Each row is a point on a tangle of strands that fork, close into loops and nearly touch. The rows are in no order.
In the rows, zero is written as 128.
Points whose rows are less than 94.5 apart are linked; no others are. Some points are linked to none.
(518): [117  92 128 145  64 101  91  73 171 100 126 154 139  39 135  90 105  99
  83 142 128 136  97  95 107 180  77  93 111 119 103 125 101 175]
(1122): [109 148 166 173  97 124 128  33 186 130 114 173 159 104 146  99 158 168
 135 147 131 153 110 102  61 130 149  91  78 146 159 146 112 160]
(1390): [ 66 119  95 110  78  84 131 129 181 107 151 139 136  83  86 103 113  98
  89 174 174 101 132 145  90 152 159 138 126  86 158 114 164  88]
(336): [149 112 145  98 101 109 114 104 129 107 148 133 177 103 179  86  63 116
  69 122 106 142 123 129 154 195  94 118 117 159  75 122  76 178]
(695): [ 88  89 101 143  62  88 114  85 200  88 146 164 132  42 105  86 125  91
  82 150 161 119 103 113  86 160 109 121 108  99 115 125 138 147]
(957): [109  98  93  95 120  93 121 179 137 122 149  92  83 108  62 150 106  69
 113 122 156 100 156 157 129 125 122 155 159  62 121 131 177  65]
(681): [ 83 153 102 150 107 124 120 148 142 148 125 144 108 121  87 138 149 140
 138 162 138  83 116 153 106 145 155 118 132 110 170 116 140  88]
(638): [ 93 161 112 149  93 120 127 153 114 183 102 163 154 132 114 124 103 155
 115 141 125  65  94 158 125 188 178 125 131 123 150  90  74 110]
(313): [132 166 135 150 146 158 134 108 102 166  92 142 137 189 164 138 133 163
 149 137 100 114 110 133 125 132 169 124 107 140 138 104  93 125]
(820): [172 115 126 148 135 163  77  96  78 148  68 105  74 181  81 183 159 147
 150 116  45 144 106  76 147 135 111  98 120 120 123  99 119 123]
(288): [180 124 122 132 176 174 126 151  69 148  91  98  78 199 121 169 152 133
 175 100 103 134 136  93 161  82 142 145 165 125 125 127 148 125]
(358): [ 76 155 120 119  89  94 147 152 156 156 159 160 177 105 115 100  96 135
 104 162 177  84 123 179 105 164 183 119 114 123 166 107 114  91]
(1040): [ 83 153 133 169 106 124 109  84 171 139 102 159 109 114 102 129 184 164
 143 159 116 115 106 117  72 136 140 103 104 122 172 138 141 131]
(1699): [127 142 141 104 191 127 165 225  60 163 129 108 119 146 133 135 104 130
 166  86 177 103 161 168 145  85 168 194 159 100 127 159 165  99]
(167): [ 68 124 100 162  81 107  86  82 176 108  99 166  76  81  50 123 197 140
 115 153 107 118  90  95  66 145 123 114 116  91 143 131 156 134]
(1275): [119 143 123 120 166 122 161 220  69 171 128 116 117 138 106 145 102 131
 154 102 175  81 142 174 139 109 182 183 161  94 137 141 151  90]
(791): [143 119 108 143 133 135 107 179  66 162  85 120  83 149  69 170 122 128
 145 113 106  66 108 122 140 160 151 139 178  95 134 105 105 113]
(577): [108  92  96  77 115  76 125 169 142 127 146 100 109 100  83 135  74  58
 100 110 170  99 166 167 132 135 115 155 146  57 109 125 169  68]
(731): [104 124 113 119 107 107 133 166 145 125 152 119 119  97  99 130 110 103
 113 140 162 101 134 162 134 137 123 140 136 100 131 129 143  96]
(1030): [143 127 150 120  99 121 128  96 148  94 144 135 165  89 175  88  86 123
  89 137 123 155 132 115 140 166  90 112 107 155 100 133  90 170]
(1068): [163 121 148 116 176 159 177 149 126 111 160  77 135 167 177 129 144 113
 153  95 147 191 186 113 162  36 102 153 135 157 101 152 175 126]
(138): [122 123 152 176  81 131  95  41 167 116  83 154 117  87 118 112 148 152
 111 142  96 170  95  80  94 153 100  90  89 126 125 131 120 164]
(1619): [ 81  98  75 136  90 107  80 115 158  99 110 128  52  80  44 147 178  99
 114 155 106 110 106  98  92 150 107 114 149  71 143 119 157 110]
(1468): [208  91 105 105 178 157 123 120  63 127  97 110 109 193 128 154 154 131
 158  92  79 178 125  98 187  81 128 116 145 161  85  98 129 156]
(14): [189 104 118 117 148 166 108 103  91 118 101 100  99 177 118 155 148 128
 151 106  74 170 126  84 169  98 100 104 134 156 100 104 128 141]
(1111): [164  92 116  98 127 103  93 170  70 146 115 115 124 123  94 143  86  96
 115  97 105  83 107 124 153 176 127 151 176 105  98 110  93 135]
(683): [115 145 145 113  99 101 143 131 140 126 156 146 197 103 183  83  65 136
  76 131 137 116 124 165 138 195 130 137 110 154 101 121  68 154]
(1185): [ 92 182 145 159 127 142 129 117 130 186 120 158 146 173 146 136 152 165
 162 155 127  79 115 154  86 134 184 103 105 138 187 122 105 104]
(1389): [122 164 121 168 155 163 124 152  92 177  87 129  92 184 113 175 157 157
 173 132 108  80 115 132 121 123 166 142 145 110 160 119 126 102]
(845): [162  96 122 145 131 160 159  62 129  96 116 117 134 143 169 135 171 140
 150 127  91 227 137  90 138  84  85  81  90 178 100 111 120 166]
(1114): [139 131 143 126 136 140 133 153 138 110 150 102 116 122 138 130 122 116
 133 121 144 135 149 128 152 105  88 143 138 129 124 151 146 128]
(1691): [147 120 131 147 153 170 177  92 148 102 135 100 140 162 186 147 180 130
 164 134 125 209 155 100 126  49 110 112 111 171 122 137 148 137]
(150): [167 111 140 112 127 146 106 119 122 106 132 105 120 129 134 126 112 111
 122 117 105 151 134  96 161 122  77 116 137 146 103 128 121 145]
(1031): [ 98 124 124 152 111 128 119 107 184  91 132 142 101  81 107 124 168 129
 126 146 142 136 120 105 100 115 100 124 126 123 150 154 160 138]
(701): [ 68 134 103 118 106 102 140 142 170 107 163 139 122  92  87 116 138 118
 117 166 177 102 133 155  92 126 158 136 128 104 167 134 175  88]
(713): [105  95  76 103  82  77 114 159 142 151 129 112 127 104  84 128  72  74
  74 138 142  77 126 154 128 183 142 136 145  62 128  88 122  84]
(1196): [109 127 121 141 134 139 124 139 171  94 141 111  86 100 109 146 170 121
 141 140 141 138 138 110 118  94  87 135 144 123 153 164 177 124]
(513): [111 172 140 126 138 129 154 165 104 166 140 145 170 144 156 114  97 150
 124 124 156  80 116 176 131 145 178 154 129 140 143 118  98 116]
(1487): [155 106 142  63 177  87 138 213  33 145 114 114 130 137 130 128  83 118
 144  78 144 107 157 158 162 139 151 187 181 104 103 152 130 129]
(875): [167 105 148  70 149 106 123 146  83 122 138 123 162 141 162 103  71 116
  95  87 115 128 134 146 180 169 130 165 149 148  74 130 101 172]
(758): [164 131 120 139 167 180 141 125  96 141 105 102 100 201 149 157 157 135
 167 115 107 157 135 105 156  78 133 132 136 141 116 120 140 125]
(1256): [ 98 137 124 103 124 101 153 181 132 138 159 126 151 104 118 122  81 108
 110 124 186 101 146 188 140 134 138 159 128 104 118 135 140  84]
(660): [ 70 132 113 111  74  84 141 132 177 122 163 158 166  80 107  89 102 115
  92 173 186  99 129 160  94 159 166 122 112 110 158 112 138  98]
(993): [ 96  96 126 135 105 103 142 104 213  58 180 157 133  46 113  98 139  98
  98 130 186 145 133 113  92 111  90 151 108 115 125 163 170 147]
(407): [145  93 147 130 115 137 115  93 177  69 139 116 113  76 137 121 136 105
 114 123 135 179 133  71 132 108  56 116 128 141 119 156 147 161]
(664): [138 149 142 148 116 153 130  83 129 127 104 135 137 143 163 116 130 156
 127 144  98 153 120 112 127 140 121  98  95 150 125 115  96 144]
(618): [129 137 153 102 124 111 148 150 135 113 162 124 173 106 169 100  77 120
  99 114 157 129 151 162 151 145 104 152 118 139  96 144 107 140]
(236): [186 114 137  98 151 143 120 134  97 112 133 103 125 154 139 123 106 115
 123 101 106 151 140 107 176 114 102 135 147 150  91 126 125 151]
(351): [172 123 114 127 174 170 155 115  81 138 104 119 120 209 170 146 157 142
 159 113 102 174 127 122 161  79 148 120 121 153  98 103 115 152]
(644): [111 157 108 163 146 151 130 177  90 178  95 131  92 165  89 170 143 151
 165 129 128  60 116 146 122 133 176 149 159 101 164 115 128  91]
(1762): [109 102 121 110  80  80 126 122 171 105 161 138 163  50 147  97  83  96
  79 146 167 122 127 146 124 171  90 125 109 114 109 131 112 142]
(1530): [214  93 111  90 192 143 136 138  52 131  97 109 113 194 143 138 141 135
 153  94  96 170 132 112 191  85 155 130 162 158  89 108 131 167]
(1768): [ 73 143 112 167  68 104  92 101 150 155  86 165 113 100  71 124 165 155
 124 169 103  95  94 131  89 182 149  95 111  98 162 104 117 114]
(306): [ 72 155 105 160 117 123 104 108 164 134 104 151  79 120  73 152 208 162
 151 163 113 107 110 113  69 117 138 115 119 106 179 142 167 112]
(154): [147 158 155 120 165 147 176 134 126 121 161 120 178 161 204 101 108 138
 124 113 149 150 157 152 143  96 139 149 112 160 114 139 118 140]
(536): [111 108 133  98 137 103 142 165 161  88 172 101 116  80 114 133 118  82
 128 111 183 147 171 153 141  89  69 155 136 100 118 172 186 107]
(1755): [147 127 156  84 144 113 145 150 107 117 153 124 171 135 174  95  71 125
  95  91 140 131 149 159 170 151 119 166 129 148  80 139 102 158]
(732): [127 165 147 139 164 155 155 154 126 145 152 117 144 159 166 127 126 140
 152 124 153 115 142 151 131  90 147 150 124 138 147 144 141 114]
(290): [ 87 154 157 108 131 102 173 148 162 123 198 147 196  89 153  97  99 130
 119 135 208 113 162 189 102 116 147 133 100 140 157 153 140 110]
(1523): [134 151 147 123 195 153 165 199  86 157 143 102 124 167 156 134 124 127
 170  94 166 118 161 151 144  59 155 185 149 117 133 160 173 107]
(1583): [148 124 143 106 146 127 133 177 103 127 148 108 121 131 129 128 101 110
 129  96 146 119 148 140 164 113 101 162 148 121 106 149 137 121]
(441): [141 129 147  78 177 104 155 203  50 149 123 117 142 142 155 116  83 132
 135  82 158 111 153 165 165 133 160 192 162 115 105 148 129 135]
(71): [106 141 148  95 110  90 157 149 145 121 173 142 204  89 176  91  62 122
  82 120 173 121 147 187 139 170 118 152 107 138  96 141  93 134]
(1345): [162  98 143  80 143 104 112 171 107 116 158 100 128 115 120 128  90  80
 125  83 138 126 153 134 168 118  72 160 154 118  81 153 137 126]
(1385): [213  92 129  69 188 119 122 145  53 122 105 114 131 171 145 121 108 132
 126  89  94 155 132 122 193 125 155 146 169 155  84 115 122 172]
(1742): [135 148 131 159 145 168 132  92 127 143  95 118 112 182 150 155 168 155
 164 145  91 158 122 107 121 101 130 109 100 140 140 121 130 120]
(648): [113 112 146 147 105 114 141  95 203  73 167 156 148  50 140  94 129 114
 105 136 176 151 132 109 101 117  94 136 106 136 131 158 143 157]
(1174): [110 110 113 145  83 118  81 121 140 131 110 133 100  85  94 133 130 109
 110 149 105 108 104 115 125 176  96  98 134 100 128 113 112 127]
(916): [215  93 126  97 164 132  76 132  70 116 103 104 111 150  94 145 114 102
 139  94  65 136 113  84 173 118 108 136 174 140  89 107 121 144]
(1708): [137 113 154 136 138 145 159 108 184  71 157 102 130  93 158 125 147 119
 130 121 159 187 162  89 127  70  72 141 127 151 136 169 170 148]
(794): [130 135 138 155 151 162 171  76 153 115 131 122 151 171 190 150 187 137
 173 150 120 204 140 105  98  56 137 104  94 167 140 139 134 131]
(117): [164 103 122 137 122 139  51 118  97 133  93 111  81 127  68 169 136 105
 137 116  57 115 103  80 143 157  81  97 156 112 119 107 114 122]
(828): [102 125 121 127  73  95 122 127 156 127 143 148 164  71 141  96  90 116
  87 154 144 109 114 148 126 186 113 116 114 121 119 115  91 137]
(1776): [ 87 173 153 151 133 139 136 111 150 165 143 155 148 162 158 132 161 155
 161 154 146  96 126 148  73 114 177  97 104 146 195 145 124 114]
(1544): [175  91 123 132 121 155 118  57 109  98 103 113 120 139 133 142 162 139
 140 119  65 219 120  76 150 107  73  68  95 169  92 105 123 161]
(21): [136  98 114 145 111 131  45 113 121 125  92 112  60 106  50 173 162 102
 133 128  61 118 104  81 125 159  74  90 154  97 135 117 132 117]
(194): [149  87 158 116 113 117 131 103 178  63 164 113 143  63 157 108 110  92
 102 118 154 181 153  89 136 113  46 131 119 139 106 162 144 171]
(312): [137 134 131 170 119 158  79  95 111 152  65 110  64 159  87 180 176 160
 152 138  52 141 105  84 120 143 110 102 106 107 145 116 131 116]
(1098): [113  92  92 144  96 116  58 119 136 120 101 117  55  91  45 163 167  95
 125 140  81 107 108  96 109 162  86  94 158  80 138 113 139 114]
(1063): [152 155 148 121 169 146 187 109 135 117 164 129 198 172 224  95 108 144
 117 121 137 166 152 159 134  95 163 129  98 176 112 126  97 153]
(276): [133 135 130 165 143 165 144  80 122 145  96 116 116 201 156 176 203 155
 179 155  82 197 115 105 106  79 139 103  78 145 134 120 130 123]
(1307): [ 65 158 100 147 110 119 118 128 157 145 124 154  99 125  75 140 182 155
 147 169 134  87 116 142  78 132 166 112 126 110 190 126 157  92]
(1157): [169  98 116 116 128 121  70 147  71 147 100 120 114 129  80 153 105 100
 123 103  76  83  97 103 148 179 115 126 176 112 104  98  86 135]
(262): [116 159 158 150 112 128 143  86 167 120 142 159 175 107 175  91 123 151
 124 154 145 133 129 131  96 139 134 103  96 158 155 138 101 145]
(886): [ 90 150  98 139 104 118 135 173 127 164 129 140 123 127  85 138 116 130
 123 149 146  69 116 166 121 156 175 134 143 102 159 104 124  80]
(1242): [105 139  92 149 123 129 129 189 104 164 110 127  91 142  63 160 125 129
 138 135 136  61 118 156 125 147 171 145 162  90 154 108 133  77]
(370): [159  85 134  80 147  97 107 183 112 115 160  95 106 108  98 141 103  66
 140  78 148 128 160 135 162 102  64 159 160  99  88 160 161 103]
(32): [166  98 136  81 136  99 104 157  77 137 130 119 148 127 131 122  73 102
 104  91 111 103 121 134 169 175 122 162 162 126  81 122  94 155]
(973): [115 110 141 142 136 133 148 116 202  67 163 122 115  76 131 128 162 116
 123 123 166 167 150  94 109  74  75 150 129 140 144 179 188 145]
(688): [123 167 153 134 192 160 167 174 107 161 157 110 149 182 172 133 132 130
 168 112 164 116 148 157 126  61 170 166 131 135 147 152 158 110]
(1745): [ 65 127 104 166  65 101  84  83 162 131  87 167  94  83  56 118 178 145
 117 165 105 111  91 113  74 168 138 102 112  89 151 112 133 126]
(1664): [120 142 118 145 146 146 130 179 120 144 136 110  82 137  97 154 140 122
 152 121 139  95 136 145 136 105 127 151 157 108 145 141 162  93]
(760): [115 144 161 182  86 126 111  29 172 135  86 161 139 104 127 106 164 172
 127 150 103 163  96  93  70 143 135  90  70 133 146 135 118 162]
(1018): [172 115 131  98 134 139 111  99  84 126 108 140 151 159 155 109  86 142
  88 107  77 142 107 125 173 182 142 116 131 165  80  93  75 179]
(819): [132 161 130 155 133 156 118 120  90 168  82 139 113 173 132 150 131 162
 141 130  92  98 107 123 135 152 156 125 122 125 136 101  92 126]
(307): [128 164 138 130 132 140 143 113 103 155 109 156 171 169 184 105  97 169
 107 128 106 107 106 151 138 177 181 130 113 160 120  97  61 151]
(265): [106 148 144 168 134 142 124  63 179 139 104 140 117 148 134 153 207 166
 160 154 113 164 115  87  60  90 141 106  91 137 171 161 153 133]
(1247): [ 83 163 146 139 128 128 150 124 166 142 169 152 157 125 147 112 151 147
 146 154 175  99 135 157  80 114 162 104 112 144 192 149 140 119]
(1746): [184 104 113 133 149 173 105  94  74 139  80 107  87 194 107 178 171 141
 165 107  55 172 114  81 159 101 112 101 118 141 108  97 130 134]
(1127): [119 144 115 122 139 118 154 203  72 176 113 127 129 136 107 143  92 139
 133 115 162  69 120 168 141 147 188 169 165 101 138 116 114 102]
(440): [187 111 126  94 172 146 161 119  95 116 136 117 150 178 184 110 114 136
 116  94 117 179 144 136 182 104 140 131 125 175  76 116 109 174]
(1167): [126 140 131 174 126 158  98  82 133 151  70 109  74 166 105 177 198 169
 159 151  65 162 105  83 103 119 119 105  94 116 155 131 144 118]
(1125): [102 152 130 169 112 139 102 107 146 144  93 140  98 126 106 143 167 156
 144 157 100 115 108 116 107 145 126 107 113 118 160 125 130 118]
(915): [140 155 137 147 155 160 164  88 123 139 123 138 163 198 197 137 156 149
 158 145 112 170 124 137 113  84 165 107  84 161 132 117  99 133]
(1149): [ 89 157 114 131  79  97 135 152 139 167 136 164 181 110 126 102  87 144
  93 153 145  78 104 172 119 192 171 121 121 128 144  97  77 110]
(1338): [ 73 108  87 148  80 106  93  93 181  92 116 156  76  67  60 119 178 110
 104 152 126 116  92  95  77 141 113 120 128  87 134 131 160 131]
(799): [123  84  91  74 101  70 117 161 134 144 142 103 136  92  97 130  62  66
  83 107 155  87 144 161 141 166 113 146 143  69 100 112 128  88]
(428): [147 112 141 142 144 159 174  85 172  79 147  99 140 118 180 131 161 126
 146 126 142 210 163  82 124  59  91 125 120 168 128 155 161 146]
(900): [209  88 135  80 169 110  83 155  61 121 112 106 123 144 108 135  99  99
 133  91  83 126 121 102 174 133 115 158 185 133  84 119 121 150]
(286): [177 113 117 117 169 152 179  99 112 115 141 132 164 179 208 112 134 145
 119 107 109 197 138 151 168  96 139 105 102 186  74 105  90 181]
(655): [116 117 148 125 102  99 142 119 178  88 168 139 166  57 157  94  98 110
  98 142 175 141 140 137 120 141  89 133 105 131 121 149 123 151]
(1509): [119 157 128 134 132 132 142 172 100 160 126 133 133 139 128 132 104 141
 132 123 142  80 119 158 145 143 157 154 142 124 136 116 106 111]
(1295): [142 151 159 110 165 135 167 161 116 124 160 113 164 145 180 106  96 129
 127  99 161 139 165 158 155  99 126 166 124 144 105 151 134 133]
(1673): [ 61 165  90 138 131 130 131 147 147 148 145 142  93 141  71 152 184 148
 157 165 144  80 127 153  73 109 178 122 138 111 198 137 179  77]
(352): [180  98 137  78 181  97 119 213  31 143 112 101 106 140 104 141  98 108
 156  80 131 107 148 128 160 120 135 180 194 103 107 147 141 122]
(1781): [116 140 131 134  88 114 114 124 136 134 127 145 154  97 146 102  94 129
  96 145 117 108 110 137 130 185 115 112 120 135 117 114  81 143]
(61): [ 84 120 109 136 101 107 129 125 182  92 151 145 113  73  94 115 149 119
 116 157 164 116 122 131  97 127 125 130 125 110 153 142 164 117]
(521): [ 92 157 157 156 102 117 136  70 180 134 139 177 163 106 148  94 149 160
 137 153 156 118 123 128  63 133 158  91  96 150 179 145 113 147]
(800): [140 106 147 151  90 135  81  54 140 106  88 133 109  92 119 124 140 133
 111 135  82 176 103  68 120 155  77  76 102 131 115 124 119 162]
(1658): [ 91 167 106 145 123 130 144 178 107 189 123 152 139 149  98 144 118 150
 140 140 155  52 109 174 113 151 202 139 143 113 173 102 114  83]
(1689): [110 103  84 117  81  91 109 161 124 159 121 126 133 104  89 132  82  94
  84 133 127  77 107 147 139 193 137 127 146  85 118  90  89 105]
(1432): [144 139 152  99 168 128 156 185  87 136 145 112 135 145 152 118  96 124
 137  86 164 123 159 155 164 103 130 181 144 122 105 153 143 126]
(1298): [111 113  91 117 127 110 129 198 116 140 131 100  73 128  49 158 110  91
 123 123 151  80 143 156 126 128 152 157 170  67 134 122 170  62]
(136): [ 49 148 107 111 104 108 148 132 167 127 171 153 130 111  84 109 148 136
 124 169 184  90 135 155  67 122 190 120 125 114 197 135 175  88]
(1270): [157 115 149 124 109 137 130  81 151  80 139 125 149  94 171 100 104 122
 100 135 119 183 135  92 142 133  75 103 109 158 102 135 110 171]
(1313): [ 76 148 138 144  99 106 143  99 182 129 160 176 155  95 125  93 147 147
 131 159 176 103 123 144  69 135 163 102 109 139 181 143 130 129]
(206): [ 94  96 108 132  85  96 118 113 184  88 150 140 117  55 102 105 133  97
  95 153 159 123 112 121 104 147 102 125 122 100 129 134 147 133]
(1697): [138 113 142 129 115 134 115 120 155  94 141 112 114  95 134 124 126 112
 122 133 130 146 134 102 140 122  69 120 131 135 123 147 138 147]
(1246): [168  96 132  94 173 111 121 214  64 138 129  95  87 134  87 150 111  95
 160  72 144 108 153 128 157  98 116 179 181  93 108 156 163  98]
(1414): [117 131 157 115 154 125 159 165 159  95 176 102 140 100 145 124 122 107
 140 109 182 154 182 149 140  75  78 159 126 129 127 179 180 115]
(615): [140 158 138 150 134 148 148  69 114 150 104 150 167 190 192 121 142 166
 142 147  89 163 108 140 106 124 170  91  67 160 123  99  73 143]
(1631): [175 109 133 117 163 167 156 137 119 106 143  77 113 171 154 140 153 111
 155  99 127 191 169  93 170  49  93 137 142 162 100 141 168 130]
(839): [170 112 127 129 123 142  71 122  84 138  95 119 100 140  90 153 117 116
 125 111  66 109 104  91 154 160 103 111 152 124 107 104 101 134]
(788): [164  97 139 136 101 141  65  60 117 105  90 118 106 106 106 140 139 119
 116 129  60 184 103  60 136 149  63  70 112 137 107 113 119 151]
(158): [159  86 130  79 167  97 115 207  88 127 145  97  90 120  80 151 106  68
 159  65 154 122 164 135 157  89  85 173 175  89  91 165 175  86]
(1272): [158 114 137 136 118 154 146  67 142  87 123 120 144 120 172 112 133 139
 124 135 108 206 136  89 137 113  90  92 100 168 107 124 110 163]
(1135): [ 85 128  99 154  69 110  94 123 144 145 100 152 114  94  84 122 132 129
 109 165 109  90 101 132 111 187 134 102 128  97 143  98 103 110]
(1807): [ 55 139 125 125 103 108 153 106 190 113 185 176 141  94 101  94 159 141
 121 153 195 103 131 139  54 113 174 115 113 129 188 153 164 121]
(1306): [136 164 139 136 132 145 148  79 114 145 111 155 177 177 198 102 114 170
 117 139  99 143 113 149 122 149 175 107  85 168 117  97  64 149]
(1087): [124 151 127 158 110 144  98 127  89 174  72 144 111 155 107 150 125 161
 127 132  81  84 100 123 134 183 148 119 124 115 136  92  81 122]
(1563): [119 173 146 122 145 129 155 144  99 163 132 150 187 163 185 101  90 164
 113 120 137  88 112 171 135 163 193 154 126 154 133 109  77 142]
(627): [152 146 123 151 170 172 127 148  70 165  80 113  87 203 126 173 153 146
 178 115 106 108 126 110 143 106 162 150 153 113 141 119 131 121]
(623): [120 145 148 163 138 151 151  61 167 126 118 135 145 156 170 144 184 153
 165 155 122 184 127 102  77  78 142  99  89 153 159 148 133 132]
(1681): [183 113 145  85 168 135 142 145  92 112 140 108 139 163 162 109 100 124
 118  87 125 157 153 125 181 108 117 155 143 153  84 134 126 155]
(629): [140 134 159 119 167 141 170 152 153  97 168  82 142 129 167 124 130 114
 143 103 165 176 187 125 148  54  82 158 131 144 121 171 180 122]
(1443): [123 118 109 119  97 108 119 166 112 150 131 127 126 112 103 135  91 108
 101 125 130  82 112 147 147 175 128 137 148 105 114 110  96 115]
(220): [105 155 116 158  95 127 111 140  99 184  80 158 134 141 105 136 115 158
 119 139  96  70  92 138 127 196 162 119 129 115 141  84  67 116]
(685): [ 97 138 130 120  75  85 140 129 162 131 156 159 199  72 158  82  77 129
  79 154 157 111 116 166 115 192 133 120 104 139 123 118  79 139]
(637): [ 94 105 121 138 122 116 143 113 210  59 173 147 110  61 104 115 164 109
 110 127 178 148 134 105  90  85  88 153 123 125 138 174 186 141]
(755): [ 82 152 140 101 125 100 165 165 153 134 183 141 180  96 133 109  88 120
 115 136 204 107 154 194 118 126 151 143 111 123 143 138 142  89]
(218): [128 156 142 144 105 137 123 103 133 134 114 146 151 121 160 106 108 148
 114 147 109 125 115 126 130 167 124 105 107 149 123 115  85 144]
(9): [188  95 132  80 160 123 120 106  78 118 113 135 156 162 166 104  85 141
  92  95  85 154 116 143 191 176 160 127 146 172  72  98  85 190]
(70): [154 142 137 130 141 159 146 107 122 118 128 118 141 157 175 116 116 143
 125 127 114 156 136 120 151 117 121 120 115 161 110 120 108 146]
(62): [ 91 163 161 129 125 111 166 123 169 130 193 154 189 104 169  93 118 143
 129 143 191 109 150 166  85 118 158 110  99 153 180 151 120 129]
(106): [155 147 125 134 169 167 152 115  80 154  94 131 131 208 175 139 139 156
 149 125 105 142 115 134 144 108 177 131 117 145 117  99 100 142]
(1660): [164 132 131 124 158 148 185  91 132 108 154 128 183 168 217 100 118 146
 116 120 123 189 149 147 146  99 143 112  95 182  95 116  88 165]
(787): [111 143 130 170 129 149 106  80 162 136  84 120  82 144 112 169 205 168
 156 152  90 163 112  84  87 100 113 110 102 121 162 150 161 125]
(709): [163 123 131 133 155 171 139 128 122 117 126  88 100 170 147 148 150 124
 157 112 116 167 150  96 157  69  98 130 142 151 117 140 156 126]
(217): [164 115 140 100 119 131 117  92 114 109 132 137 169 134 177  93  74 133
  73 117  87 155 121 128 165 184 115 107 116 175  74 108  75 182]
(346): [ 87 141 107 136 142 131 134 157 162 107 154 116  88 108  90 148 171 126
 144 147 155 118 137 138 108  86 117 141 143 111 166 160 192 101]
(954): [187  91 127 120 122 148  77  67 105  98 102 110 116 128 108 143 141 117
 128 118  54 194 108  67 156 125  65  72 118 156  94 104 123 148]
(399): [ 67 158  94 134 149 133 137 153 159 126 161 127  89 128  83 151 189 140
 156 157 157 100 138 145  79  80 153 132 141 113 189 157 198  92]
(96): [120  98 125 137  74 109  80  99 147 117 117 136 121  64 119 114 112 102
  94 147 107 122 100 102 122 182  79  89 126 113 114 113 100 153]
(1574): [135 162 139 146 163 168 154 118 128 140 131 121 146 183 182 133 144 140
 160 137 129 146 138 132 122  81 151 128 113 152 141 134 128 121]
(1587): [112 156 133 156 117 147 119 120 147 137 114 136 117 126 133 129 142 147
 142 151 120 114 120 127 118 135 124 113 121 134 153 130 126 119]
(143): [208  87 135  66 177  99  95 152  50 121 105 113 138 152 129 121  91 116
 123  92  81 131 123 120 185 155 145 159 186 141  83 116 114 168]
(730): [113 151 145 154 122 138 136 102 164 118 131 141 143 114 153 114 141 148
 139 153 140 133 129 123 109 122 124 112 111 144 158 144 127 133]
(843): [111 120  84 141 133 127 129 202 103 152 115 109  63 143  37 172 129 112
 137 128 137  69 128 148 120 131 169 151 181  71 148 115 161  64]
(219): [ 92 178 127 152 137 141 141 155 116 189 129 153 141 165 127 141 135 157
 159 143 147  61 115 165 103 133 193 128 126 130 181 117 117  95]
(242): [204  94 124 111 150 154  83 114  93 110 109  97  99 155  97 153 133 107
 147 100  67 158 120  75 172 105  84 116 156 149  95 112 134 135]
(501): [100 114 120 101 124 101 140 169 154 104 166 106 112  88  99 133 111  88
 119 127 181 124 160 164 134 109  99 151 135  91 124 153 175  92]

A piece is two or more points that can be reached from each other along the links. Count, over all rows, the pieces, the separate loops (a circle has one, a figure eight two, a Y none), the forks (points with three links) and the tips (points with one).
pieces: 5
loops: 8
forks: 14
tips: 8

How many points has the smallest loop of links through each point below? Write 0 if it is on no loop.
(521): 16
(1196): 18
(1414): 24
(236): 13
(1583): 9
(1574): 14
(358): 27
(242): 8

A tip is a point with one link. Name the tips that can be reached along the links from each point below, in the order of the rows.
(346): (695), (1443), (9)
(787): (518), (70)
(286): (194)
